Each row is a point on a landscape with many peaks, with its height.
From any point a climber takes the steepest step (rise divided by distance) to one of its 2 nearest points. It stops when none of these is higher. Distance is the straight distance between rows; heights are no part of it.
<257> h=46.4: [-3.55  0.77 -3.35  2.75  0.39  0.54  1.91  5.26 -5.80  2.91 -5.10 -2.02
  2.42 -2.59 -5.96 -0.69 -2.12 -1.30 -0.18 -0.29]
<1277> h=8.1: [ 0.13 -1.15  0.71 -3.29 -0.06 -1.61 -3.37 -4.81  2.41 -2.10 -0.83  0.22
  1.37  1.49  0.85  1.77  0.81 -0.34  1.14 -2.42]
<1084> h=39.4: [ 2.13  3.56  1.44 -2.14  2.55 -0.70  2.07  1.12  2.01 -1.17  4.21  0.25
 -2.12 -0.77  3.37  0.93  0.11  1.41 -5.14  0.14]
<1038> h=45.2: [ 4.36  3.86  3.65 -4.48 -1.54 -0.28 -1.12  2.49  1.78  0.36  6.51  3.80
  0.61  1.02  4.46 -1.07  2.30 -1.06 -4.01 -1.32]
<890> h=25.9: [-0.87  0.25 -2.93 -0.27 -3.37 -1.69  4.17  1.86  0.98  0.84 -4.65 -1.61
 -1.92 -0.24 -4.05  1.65 -0.60 -5.07  2.06 -4.63]
<1116> h=52.2: [ 0.09  5.53 -1.28  1.28  1.34 -1.89  0.31  0.68 -2.68 -0.02  6.78  2.40
 -0.67 -1.10  3.23  1.63  0.92  3.48 -1.91 -0.89]
<922> h=56.2: [-0.56  0.50  1.78  1.82  0.26  0.84  1.58 -1.18 -0.33 -4.27  5.28  2.91
  2.32  3.91  1.63  2.07  2.27  2.17 -2.18 -1.76]
<1184> h=48.7: [ 2.89 -2.04  0.44 -0.71 -1.01  1.88  0.48 -1.35  3.15 -0.13 -4.51  0.17
  1.04 -2.40  0.21 -0.35 -0.96  2.95  2.04  1.74]
<978> h=59.2: [-2.70 -1.64 -2.90  2.79 -1.11 -1.34  2.62 -0.11  3.67  3.32 -6.94  0.62
 -0.83 -2.77 -1.24  0.23  0.66  0.99  0.06  3.76]
<1157> h=32.0: [ 2.61  2.40  1.53  1.57 -1.01 -0.67  0.88 -0.51  0.85 -1.29  2.47 -1.49
 -1.62 -1.59  4.54  0.05  2.05  2.69  0.73  2.97]
<1089> h=73.9: [-0.26 -2.64  0.56 -2.31 -2.96  1.00 -0.08  1.16  0.39 -1.62  1.02 -0.24
 -1.53  2.95  3.31 -0.78  3.75 -2.28  0.42 -0.44]
<97> h=54.7: [-4.17  0.12 -1.29  3.53  2.11 -3.56  1.18  0.80  4.52  3.28 -3.68 -2.69
 -2.29 -3.35 -0.19  0.88  0.33  0.63  1.56  2.66]
<1224> h=62.9: [-0.86  4.25  1.89  3.04  2.73  0.74  3.83  0.82  0.67 -2.57  4.59  4.27
  2.52  2.45  2.90  0.63  1.29 -0.59 -4.96 -2.70]
<1301> h=19.4: [ 0.53 -0.94 -1.89 -0.36  3.31  0.32 -1.26  2.17  0.69  0.18  1.69  0.72
 -3.64 -0.84 -2.09 -0.83 -0.92  2.28 -5.12 -1.92]
<855> h=18.8: [ 1.38 -0.76 -1.00 -5.02 -5.12  1.89 -4.25 -3.09 -1.68  2.10  0.75  0.34
 -3.14  2.83  2.07 -1.84  0.52 -2.30  2.40  0.92]
<709> h=24.8: [-0.08 -2.85  0.45 -2.41 -0.48  1.92 -4.73 -3.43  2.25  1.08  5.78 -0.39
 -1.13  5.46  5.63 -1.75  1.77 -1.42 -1.55 -3.26]
<1013> h=68.2: [-0.16 -3.95 -0.74  4.14  0.78  0.16  1.83  0.99  0.86  0.68 -2.65 -3.29
 -0.86  1.36 -0.62 -1.70  2.17 -0.59  2.49 -0.21]
<371> h=28.3: [-0.57 -0.24 -0.65 -0.51 -0.63  2.60  3.25  3.32 -1.98  0.04 -1.91 -1.92
 -3.66 -1.79  1.47 -0.55  1.50 -0.31 -0.58  3.80]
<984> h=17.3: [-0.56 -0.21 -0.63  0.53  1.07 -1.14 -1.10  0.25  2.50 -0.35  4.03  3.30
 -0.19  0.80 -2.52  0.21  0.28  0.28 -2.29 -2.50]
<199> h=19.5: [-1.56  0.81 -0.86 -0.88 -0.57 -6.74  0.31  0.66 -0.84 -1.53  2.38 -2.82
  2.12 -0.19 -1.79  3.62  3.48  0.46  3.87 -2.01]
<501> h=21.6: [-0.73 -2.62 -2.05  0.97  2.28 -0.67  1.19  4.09 -0.27  1.51 -0.51 -3.07
 -1.75  0.68 -2.70 -0.21 -2.44 -1.66 -5.85 -0.95]
<1063> h=21.4: [ 3.00  2.05  3.68 -3.43 -0.35 -2.33  2.67 -1.10  2.08 -2.74  4.87 -0.94
  0.26  4.79  2.10 -0.58  2.53 -2.86  0.88 -3.87]
<1213> h=42.3: [ 2.89  1.47  1.65 -4.52 -1.14 -2.06  1.05  0.45  3.47 -0.71  4.18  1.85
  1.43 -0.28  4.30  1.64 -0.14 -0.42 -4.74 -0.59]
<1086> h=33.5: [ 0.13  1.98 -1.97  0.32 -2.67  2.11  1.25  2.85  0.65  0.96 -2.40  2.30
 -4.24 -0.29 -2.13 -0.65 -0.35 -1.53  4.34  3.00]
<410> h=19.0: [ 3.68  1.25  1.12 -0.32  0.96 -3.97  2.26 -0.24  3.71 -1.80  4.26  1.23
  2.76  2.11  1.12 -1.11  1.88 -2.41  1.07 -4.92]
<151> h=27.4: [-3.27 -1.63 -2.02 -1.41 -3.60 -0.90 -0.91 -4.37 -0.59 -0.48  1.64  2.24
  0.68  2.79  3.06  3.27  0.25  1.22 -2.99  0.23]
<435> h=71.2: [ 0.20  0.40  0.56 -0.07 -1.56 -3.22 -3.34  3.30  1.33  1.95  4.41 -0.20
  1.13  1.10  1.14 -0.32  1.19 -0.80 -1.79  3.87]
<408> h=33.1: [-1.04 -3.34 -5.68  2.83  0.28  1.78  1.65 -0.65 -1.71  2.79 -4.55  2.87
  1.26 -2.85  0.74 -2.37  0.31  2.71  3.66  0.06]
<852> h=45.3: [-2.21 -2.81  0.64  2.15  2.98  0.66  2.17 -3.10  0.05 -1.90 -2.45 -0.76
 -1.68 -2.61 -0.67  0.99 -0.67  4.07 -1.46  1.77]
<1264> h=42.8: [ 1.50  2.37  0.80  5.04 -0.36  2.16  2.27  1.85 -0.53 -0.20 -0.37 -1.68
  1.87 -1.91 -3.19  0.65 -3.04  0.91  0.06 -0.25]
<1092> h=45.1: [ 0.82  3.31  0.40  2.99 -1.37  1.19  1.74 -0.93  3.56 -2.78  4.24 -0.28
 -2.88  2.58 -0.05  0.57  0.18  1.45  0.19 -2.51]
<1252> h=21.1: [-0.08  0.08 -2.19  0.31  0.48  0.41  1.08  3.22 -4.23 -2.24  1.56  0.88
  0.01  1.21 -4.99  0.11 -2.67 -4.39 -1.65 -3.27]
<705> h=28.2: [-1.25  1.90 -1.51  0.87 -3.40 -1.88  4.22  4.32  2.25 -0.01 -3.30 -2.79
 -1.97 -2.38 -1.26  1.46 -2.11 -2.30  2.43 -0.41]
<1314> h=49.5: [-3.68 -1.60  0.22  1.54  1.04  2.51 -2.54 -2.49 -1.17 -4.07  3.08  1.20
  1.46  1.90  0.99  1.07  2.15  2.32 -1.85 -0.84]
<1158> h=16.5: [ 0.03  1.21 -0.76  0.27  2.05 -1.03  2.19  0.08  2.48  0.99 -4.33 -3.12
 -1.62 -2.27 -6.34 -1.37 -3.32 -0.45  1.67 -0.86]
<192> h=46.3: [-0.69 -0.69  4.39 -1.95 -0.20  3.79 -4.79 -6.67  0.62 -0.83 -0.41  0.16
  1.01 -1.57  2.45 -2.17  0.28  5.44  3.87 -0.76]
<69> h=26.9: [-0.99 -0.06 -0.01 -0.44 -0.89  0.20 -5.07 -2.62  0.13  1.19  5.62  1.75
  1.19  2.71  4.05 -1.96  3.14  0.51  0.15 -1.27]
<1131> h=22.4: [-1.46  0.70 -2.41  0.69 -0.62 -4.85  1.17  2.41 -1.23 -0.36  1.37  0.52
  0.54 -2.40 -1.07  0.47  3.44  0.95  4.83 -4.21]
<1150> h=28.1: [ 1.99 -0.69  1.84 -1.77  1.90  2.30 -0.66  1.33 -1.42 -1.60 -0.45 -2.66
 -4.05 -2.05  1.18 -2.29  1.34 -0.61  0.90  3.35]
<823> h=25.4: [-4.70 -0.60 -2.02 -2.97 -1.54 -1.64 -2.47 -2.68  0.11 -2.16  0.85  1.42
 -1.11  4.20  1.54  5.20 -0.95 -2.89 -2.42  0.07]
<7> h=57.0: [-0.37  6.48  1.04  1.01  3.33 -0.62  2.05 -0.09 -0.63 -2.49  7.14  4.22
 -1.04  2.68  2.41 -0.44  1.37  2.41 -1.26 -1.77]
<1012> h=67.2: [-0.04 -2.72 -2.38  2.88 -1.36 -1.04 -2.53  2.72  3.42  2.40  1.83  1.47
  1.69  0.53 -0.61  0.54 -0.56 -1.38 -0.89  2.63]
<569> h=56.1: [-0.39 -4.16  0.15 -5.16 -2.40  2.09 -1.99 -5.05 -0.22 -0.25 -1.12 -0.52
  0.58 -1.12  2.59 -0.67  1.93  5.88  3.17 -0.65]
<672> h=24.6: [ 4.04  1.20  2.78 -2.30 -0.84  0.81  1.68 -2.52  1.50 -2.73  2.57 -2.75
 -1.76  2.72  3.27 -0.78 -0.32 -0.93  0.72 -0.62]
<1269> h=49.6: [-3.86 -1.03 -1.42 -0.09 -0.53  0.62  2.02  5.02 -3.44  0.73 -5.22 -1.72
 -0.70 -0.96 -5.33 -0.04 -1.40 -1.68  1.55  1.76]
<821> h=20.7: [-1.92 -1.70  0.54 -5.18 -4.57  4.09 -5.78 -5.57 -2.02  3.13  0.53 -0.44
 -2.94  3.69  1.69 -1.43  1.20  0.28 -0.57 -0.16]
<865> h=59.3: [-0.11 -1.30  2.42  1.85 -1.30 -0.85 -2.21 -2.91  1.69 -1.09 -3.70 -0.47
  1.80  0.44  2.15  1.30  2.50 -0.77  2.07  3.14]
<229> h=25.8: [-0.18 -1.40 -4.41  3.26 -1.35 -1.49  1.15  2.82 -1.32  1.08  2.30  0.80
  2.63 -1.41 -1.03  0.65  2.93  1.78 -0.33 -3.26]
<659> h=23.4: [ 1.02  2.00  2.35 -2.02 -1.34  1.81 -3.93 -2.96  1.78  0.13  5.68  3.52
  2.58  3.57  1.58  0.21 -1.63 -2.04 -4.24 -1.34]
<1357> h=80.0: [ 0.13 -3.88  2.80  1.69  1.37  0.21 -1.96 -1.31  2.87  1.64 -3.27 -2.16
 -1.63  0.23 -2.30 -2.01  0.72  0.65  4.34  2.85]
<970> h=86.1: [ 0.30 -3.43 -1.75 -2.50 -0.95 -1.15 -0.48  2.50 -1.97  1.47 -0.26 -3.01
 -1.13  1.08  2.91 -0.42  5.32 -1.22  2.51  2.69]
<613> h=60.0: [ 3.12 -3.93  1.28 -0.49 -0.28  5.44 -3.60  0.08  2.54  0.90 -0.45 -0.48
 -0.92 -0.35  3.61 -1.25 -1.51 -1.48 -0.14  4.01]
<1202> h=36.0: [-2.58 -0.63  0.68  0.94  4.14  1.83  1.65  2.48 -1.62  1.14 -7.23  2.39
 -1.14 -3.54 -4.10 -1.27 -1.29  0.48  2.86  4.87]
<812> h=38.8: [ 2.64  2.72 -1.37  1.23 -0.98 -1.98  1.42  1.57  0.62 -0.37  1.99 -1.69
 -0.20 -0.14 -1.72  0.99 -2.49 -0.22  1.44  0.12]
<218> h=16.9: [ 3.40  1.48 -0.08 -4.05 -4.20 -1.19 -3.87 -1.98 -1.17  3.20  3.54  0.19
 -0.03  3.97  3.60 -1.11  0.19 -3.55  1.84 -0.86]
<1026> h=18.9: [ 1.70  1.63  0.12  4.61  1.88  0.82  1.69 -0.89 -3.67 -2.46  3.29 -0.54
  1.92  3.40 -0.67  0.15 -0.65 -0.99 -3.41 -3.05]
<1062> h=33.6: [-0.88  2.69 -0.37 -3.68 -0.23 -0.42 -1.90 -3.43  0.39 -0.38  3.87  0.61
 -2.48  1.70  6.09  0.86 -0.63 -1.60  0.80  0.12]
<1201> h=7.8: [ 3.33  1.69  0.79  0.14  0.04 -2.78 -4.01 -0.12  0.69  1.67  0.48  2.25
 -0.04  0.12 -0.19 -3.01  3.00 -2.31 -2.89 -2.93]
<684> h=41.7: [-3.53  2.42 -1.55  1.05  3.32  0.62 -0.07  2.51  0.11  3.93 -2.82 -0.33
  0.82 -5.79 -5.44  0.25 -5.78  2.13  0.96  4.05]
<1042> h=22.8: [-0.45 -3.25 -1.52 -2.98 -1.23  2.79 -4.60 -4.93 -1.55  3.59  2.48  0.11
 -2.43  3.45  3.31 -2.07  0.57 -1.16 -2.91 -3.52]
<359> h=51.4: [-3.68  0.60  0.92  1.25 -0.61 -1.03  2.53  4.98 -2.70  1.94 -4.01 -1.74
  0.01 -0.68 -8.02 -0.72 -0.11  2.87  2.58  4.16]
<490> h=62.8: [ 1.10 -1.49 -0.83  5.02  1.59  0.69 -1.21  2.81  2.04  2.70  1.25  0.40
  2.94  0.75 -0.72  0.00  0.85  1.18 -3.81  1.29]
<1025> h=13.1: [-1.84  2.41  2.35  1.01  2.34 -2.52  0.94 -2.31 -0.13 -2.88 -0.12 -0.05
  2.30  0.36  0.69  1.67  1.70 -0.98 -5.07 -4.32]
<1222> h=47.2: [-1.61  0.31  1.12  3.57 -0.39 -0.59  2.47  1.53 -2.02  1.09 -2.31 -2.82
  2.58 -0.81 -5.57  0.99 -2.16  1.77  4.04  1.69]
<52> h=41.5: [ 0.25  2.80 -0.36  2.96  1.41 -2.20  3.32  0.62  1.75  0.18  5.01  0.29
 -4.56  4.02 -0.59 -0.05  0.02 -2.27 -0.55 -3.00]
<548> h=20.8: [-3.35 -1.41 -1.15  2.34  2.68  1.74  2.30 -0.89  3.52 -0.67 -0.85 -0.18
 -0.61  0.71 -1.40  2.70 -3.90 -2.33 -0.63 -1.43]
<790> h=67.4: [-0.96 -5.25  1.80 -7.42 -2.63  2.06 -2.09 -4.86 -1.63 -2.07  0.76 -0.10
  1.89  0.78  1.54  1.20 -1.51  2.88  4.51  0.15]
<146> h=27.1: [ 0.11 -4.64  2.07 -6.70 -0.42  2.47 -0.49 -0.98 -0.14  0.08 -3.74 -0.53
  0.69 -0.22  3.18 -0.90 -1.91  0.02  2.70  5.80]
<957> h=27.3: [-0.63  0.17  0.11 -1.72  1.68 -1.75 -1.19 -2.89  0.28 -2.06 -7.74  0.33
  0.74 -1.66 -2.61  0.03 -2.18 -2.52  0.49  2.33]
<541> h=41.9: [-0.72 -0.68 -1.86 -1.68  0.11  1.96 -0.23 -3.82 -0.93  0.53 -3.78  2.00
 -0.97 -2.68  2.31 -0.38 -2.83  1.69  2.22  0.19]
<1240> h=5.7: [ 4.53  1.11 -0.44  3.52 -1.82 -1.88  0.43 -0.98  0.22  1.54  0.17 -0.09
  1.31 -0.42  1.33 -1.33  2.46 -0.50 -3.20 -2.69]
<904> h=30.6: [ 1.39 -0.21 -2.92 -0.71 -2.32 -0.32  3.99  3.21  0.08  1.59 -4.05 -2.90
 -2.22 -2.78  2.87  0.30 -0.39 -1.14  1.71  2.87]
<1320> h=52.8: [-2.53 -1.72 -1.04  0.55  0.77  0.06  3.55 -2.39  2.45  1.91 -4.56  1.76
 -2.68 -2.10  0.40  1.19  0.25  5.74  1.38  3.54]
<973> h=31.9: [ 1.51 -3.07 -0.06 -2.44 -1.96 -0.30  0.63  2.86 -1.61  0.90 -2.19 -2.15
  3.31  0.21 -3.79 -0.32 -3.77 -0.94  2.15  3.93]
<879> h=30.5: [-1.98  2.57 -1.47 -1.74 -1.18 -0.79 -0.85 -3.05 -1.75 -0.30  3.30  1.44
 -2.40  2.39  2.90  2.46  2.60  1.82 -0.79 -0.34]
<163> h=20.1: [-3.53  0.28 -2.82 -1.18  2.88 -1.25 -1.14 -0.17  1.10  0.80 -0.84  0.12
 -2.86 -3.13 -2.24  0.36 -1.87  2.83 -2.18  0.01]
<137> h=50.8: [ 2.02 -1.29  0.52 -1.64 -3.61 -0.12 -0.77 -1.91 -1.50 -0.34 -5.61  0.32
  3.49 -0.92  3.40  0.62  1.44 -1.32  1.90  2.70]
<440> h=14.1: [ 4.02  1.92 -0.79 -3.45 -3.54 -2.57 -1.02 -1.74 -4.02  0.75  0.88  0.02
  1.79  1.02  1.38  0.28  1.52 -1.00 -0.70 -0.91]
<165> h=44.3: [-0.57  3.54 -1.04  4.25  2.12 -2.44  2.39  0.46 -0.76  2.03  0.05 -3.80
 -2.05 -0.97  2.06 -0.28  2.07  1.13 -1.65 -2.11]
<1129> h=38.5: [-1.74 -1.27  2.32  4.22  3.46  1.57  2.71 -2.05 -1.38 -1.09 -5.95 -2.61
  1.01 -1.89 -1.98  0.96 -3.40  1.72 -0.78  0.53]
<1352> h=21.5: [ 2.76  2.85  2.19  1.58  0.89  1.26 -0.19 -2.23 -1.18 -1.17  3.63  2.20
  1.56  4.60  0.69 -1.52 -1.13 -3.11 -5.80 -1.18]
<377> h=29.6: [ 0.80 -4.13  1.53 -3.84 -1.32  0.18  0.26  1.27 -2.28  2.46 -5.87 -0.58
  2.78 -0.76 -0.17  0.76 -3.85 -1.08  3.07  7.41]
<336> h=38.9: [ 0.96  4.33  0.21  0.59 -0.69 -2.12  0.63  1.02  1.40  0.40  3.68 -1.12
 -5.64  3.30  1.97 -0.55  0.86 -3.72  1.08  0.27]
<81> h=33.8: [ 0.00  1.82 -2.03  0.98 -1.07 -1.45  3.83 -0.73 -3.13  3.64 -6.28  0.83
 -0.39 -3.62  0.84 -0.54 -1.11  0.45  3.91  3.96]
<1216> h=28.4: [ 3.75  1.12  1.92 -1.83 -3.31  0.32 -0.07 -3.44  1.22  0.53  0.93 -2.08
  0.51  0.85  5.60  0.77 -0.03  3.00  1.68  1.44]
<718> h=32.3: [-1.37 -0.78  1.41 -1.86  2.62  0.30  0.05  0.24 -1.60 -0.21 -6.83  2.76
  0.22 -2.39 -6.61 -1.38 -1.98 -0.78  2.93  1.43]
<98> h=31.0: [ 1.84  0.95  1.18 -0.03  0.18  2.43 -2.19  2.16 -0.01 -0.42 -1.70  1.76
 -4.07 -1.84 -1.90 -1.97 -0.16  1.46  2.79  4.22]
<414> h=24.9: [ 0.58  1.48  3.50 -1.81 -3.40  2.90 -6.79 -0.43 -0.35  1.32  5.48  2.59
  4.45  3.77  4.41 -1.46  1.60 -1.78 -1.94 -0.11]
<1236> h=48.6: [ 3.63  2.77  4.81 -3.03 -0.77  1.48  0.53 -1.17 -0.01 -0.94  5.00  5.08
  1.02  3.54  4.72 -2.53  3.51  0.48 -4.68 -2.72]
<1261> h=16.2: [-2.28  3.53  1.04  3.99  3.72 -1.01  1.78  0.24 -4.07 -1.29  0.32 -1.43
  2.44  0.17 -2.43  0.23 -0.86 -0.96 -3.60 -3.85]
<473> h=38.7: [ 1.87 -0.68 -0.02 -1.70 -3.47  1.68 -1.10  0.67 -2.94 -3.12 -1.07  2.50
  0.21  0.51 -0.30  0.76  0.23 -1.70 -0.17  4.13]
<1106> h=35.2: [ 2.56 -1.32  0.04 -0.19 -2.80  0.79  2.81  3.60 -0.91 -2.37 -0.10 -1.11
  0.37  2.04 -3.88  0.37 -1.01 -0.96  2.41  0.74]
<1298> h=39.1: [-2.76  2.43  0.86  0.39  3.07  1.99  3.95  3.84 -1.44  2.57 -5.94  0.53
  0.84 -6.80 -4.59 -1.37 -5.07  0.06  3.58  2.97]
<1209> h=55.1: [ 2.80 -1.04  0.74 -0.89 -4.31  4.02 -2.96 -1.27  2.17  0.23 -0.30  1.92
  0.46 -0.12  1.65 -1.84 -1.14  1.38  2.32  1.50]
<289> h=35.9: [ 1.56 -0.04 -2.36 -1.71 -4.34  1.93 -0.89  2.71 -2.53  0.16  1.20  2.31
 -2.44  1.63 -0.20 -0.90 -1.42 -2.42  3.12  3.33]
<337> h=35.6: [ 2.69  0.90  2.34 -2.24 -0.27 -1.08 -0.08 -0.36  0.70 -0.80  1.56 -2.33
 -2.45 -0.37  1.30  0.45  1.19  4.22 -3.12  1.83]
<1113> h=49.8: [-0.36  0.80  0.20  3.59  1.74 -3.07  3.61  0.57  2.99  1.69 -2.21 -4.31
 -0.72 -4.01  0.46 -0.73  1.66  3.11  1.71 -0.52]
<303> h=10.2: [ 1.19  1.03  2.58 -0.83  1.69 -1.90 -1.19  0.80 -1.31 -1.85  1.29 -0.52
  0.20  0.58  0.30 -0.17  4.26 -1.97 -3.35 -3.33]
<953> h=23.8: [ 2.26 -2.56  1.87  1.42  3.35  0.57 -0.25  2.72  0.39 -0.43  0.47 -3.11
  2.26  0.39 -2.99 -2.20 -1.96 -0.61 -5.27 -1.77]
<1104> h=23.2: [-0.58  0.24  0.24 -0.80  1.41 -3.18 -1.24 -1.90  0.48 -0.29 -2.77 -0.26
  1.77 -3.13 -3.00  1.93 -1.72  0.43 -1.68 -0.33]
<1069> h=66.0: [ 2.05 -3.47  0.58  0.31 -1.26  3.20 -1.68  0.74  0.45  1.03  1.95 -0.08
 -0.55  1.35  4.49 -0.44  2.72  0.53 -2.59  0.74]
<1347> h=16.8: [ 0.67  0.71  1.80 -1.19  2.27 -4.42  1.92  1.45  1.50 -3.18  3.85 -0.78
  4.06  0.76 -0.98  2.55  1.90  0.10  1.83 -2.62]
<824> h=37.2: [-1.12 -2.02 -2.51  0.26  2.44  0.46  1.97 -0.56 -2.27  2.68 -5.32  3.19
 -1.00 -5.05  2.77 -2.03 -1.15  1.70  3.04  3.55]
<1336> h=18.7: [-1.80 -1.07 -1.59  0.86  1.87  0.62  2.54  0.87  2.14  0.71 -2.76 -1.94
  1.77 -2.45 -4.34  2.07 -5.91 -2.35  3.45 -1.52]
<1262> h=5.0: [ 1.62  1.00  3.70 -1.58 -0.99 -0.39 -5.82 -5.49  3.37 -1.86  0.49  0.91
  2.55  1.74  2.71  0.48  3.47 -2.46  0.09 -4.19]
<692> h=16.4: [-1.65  3.15 -3.33  2.36 -0.41 -1.02 -0.70  2.75  1.59  2.04  2.42  2.21
 -0.07 -1.58 -4.65  1.77 -1.66  1.35 -2.08 -0.14]
<1081> h=27.5: [ 1.11 -3.25  1.19  2.13  4.30  0.67 -0.45  1.37 -1.21 -0.64 -3.33 -2.16
  3.43 -1.52 -3.90 -0.37  0.10 -1.44 -0.98 -1.26]
<620> h=36.5: [-0.40  1.75 -1.14  1.34 -0.33 -1.54 -0.43 -1.08  0.86  0.15  1.40 -1.64
 -3.32  1.03  4.69  0.68 -0.69 -3.71  3.05  1.84]
<542> h=51.0: [ 3.97 -0.40 -0.56  2.68 -1.12  2.95  1.44 -1.02  1.77 -1.25  0.29  0.67
 -3.76  0.57 -1.11 -1.71 -0.65  1.36  1.33 -2.15]
<103> h=17.8: [-4.33  2.82 -3.25  1.68  0.84  0.25  1.23  4.20 -1.83  0.41  1.47 -0.60
 -0.25 -1.83 -5.25  1.63 -1.91  0.00 -3.96 -3.81]
<1164> h=14.0: [ 0.08  1.44  0.62  0.65  4.15  0.93 -0.44  1.88 -1.81 -0.24 -1.61 -2.85
 -2.94 -2.43 -5.43 -1.25 -3.90 -1.30 -1.56 -2.71]
<12> h=48.4: [ 1.87 -2.27  1.14 -6.20 -1.60  1.13 -2.86  1.71 -0.23 -3.54  2.96  2.09
  1.31  0.61  0.31  0.43  0.61  1.30 -3.09 -0.53]
<1366> h=32.7: [-0.52 -2.52  0.46  3.52  5.28  1.86  0.08 -1.41 -2.73  1.87 -4.78 -1.88
  4.00 -4.04 -3.08 -0.86 -2.17  1.72  0.02 -1.10]
<1360> h=11.3: [ 0.27  1.40  0.81 -4.93 -1.27 -5.67 -1.76 -1.28 -0.53 -1.95  1.24  0.35
  2.44  0.06 -0.10  0.99  0.33 -2.32 -0.29 -1.32]
<290> h=69.4: [-2.14 -2.26  1.35 -0.19  0.25 -1.56 -4.43 -3.84  0.38  0.51 -3.12 -0.42
 -0.87  1.24 -0.11 -1.74  1.37 -0.30  5.06  3.43]
<1057> h=19.3: [-2.42  2.37 -0.41  1.71  1.49  0.22  2.68  5.22 -0.36 -2.01  3.11  1.25
 -0.48  1.95 -5.26  0.37  0.16 -2.83 -4.70 -3.90]
<883> h=43.5: [ 1.42 -0.62 -0.09 -1.42 -3.35  0.35  0.70  1.14 -3.39 -2.80 -5.04  1.63
  2.31 -1.04 -2.27 -0.40  0.92 -1.14  3.70  3.30]
<1034> h=59.5: [ 2.30 -2.89 -0.64  3.10  2.51  2.12  0.13  0.80  1.02  1.43  4.28  0.44
  0.76  1.38  2.23 -0.40  0.64  0.23 -4.55 -1.82]
<150> h=43.6: [-2.96 -0.76  1.39  4.71  2.79  0.69 -2.24 -2.01  1.96 -1.35  1.99  1.39
  0.86  0.13  1.12  1.19  1.59  3.31  1.77 -0.08]
<677> h=38.6: [ 0.21 -1.18  1.75  1.89  2.25  3.97 -2.30 -5.90  1.37 -3.31  0.37 -0.20
  0.71  0.27  3.39 -0.09  0.32  3.43  2.04 -0.82]
<640> h=43.7: [-5.27  1.27 -1.41  1.19  2.19  1.21  2.35  5.71 -2.73  3.52 -2.23 -2.14
  2.25 -4.72 -5.71  0.21 -3.74  1.59 -1.25  2.78]
<1309> h=59.0: [ 1.86 -1.80  0.91  4.57  1.19  3.26  2.54 -2.10  0.93  0.84 -2.25 -2.37
 -1.54  0.07  0.27 -1.79  0.00  2.22  3.67 -1.01]
<35> h=29.1: [ 0.42 -2.11 -4.18  3.12 -1.85 -0.67  2.68  0.77 -0.93  2.93 -2.18  0.27
  3.03 -2.58 -0.85 -1.47  0.67  3.41  1.77 -2.32]
<486> h=23.5: [-1.97 -0.63 -2.57  0.05 -0.29 -1.38  3.78  2.48  0.18 -1.80 -0.58 -2.06
  0.68  0.14 -3.37  1.63 -2.79 -4.68  0.09 -5.41]
<332> h=76.7: [-1.24 -2.70 -1.81 -1.54 -0.04 -2.92 -1.58  4.55  0.54  0.58  1.66 -2.19
  0.57  0.96  0.18  1.68  4.13 -0.59  0.64  4.33]
<194> h=47.8: [-1.16  3.52 -0.17  3.09  2.27 -3.27 -0.16  1.07 -0.35  1.00  3.54  0.68
 -1.97 -1.45  2.29  0.31  1.82  0.49 -0.05 -2.17]
<994> h=22.9: [-3.90 -1.88 -2.20  0.03  2.02 -0.35 -2.11 -2.54  1.72 -2.92 -2.55  0.53
 -1.25  1.30 -0.02  3.12 -3.35 -3.31 -1.51 -0.63]
<634> h=53.5: [ 1.54  0.82  1.84 -4.29 -2.58  4.01 -2.22 -0.31 -2.54 -2.04  4.43  5.40
  1.52  0.40  3.67 -0.39  2.33  1.88 -4.04 -1.63]

Where does a climber stop that starts at each point below?
<672> -> <634>
<501> -> <978>
<879> -> <1357>
<692> -> <904>
<984> -> <359>
<1277> -> <69>
<1150> -> <1357>

Call two points neighbours if one is among the 2 nearest of the other. Go from one point of each pair to the other, from neighbour to neighbour, staying as high as possible. Name the lowest point that can't be avoided.
<1224>, <790> -> <677>
<978>, <1224> -> <165>
<359>, <978> -> <146>
<970>, <1357> -> <1150>
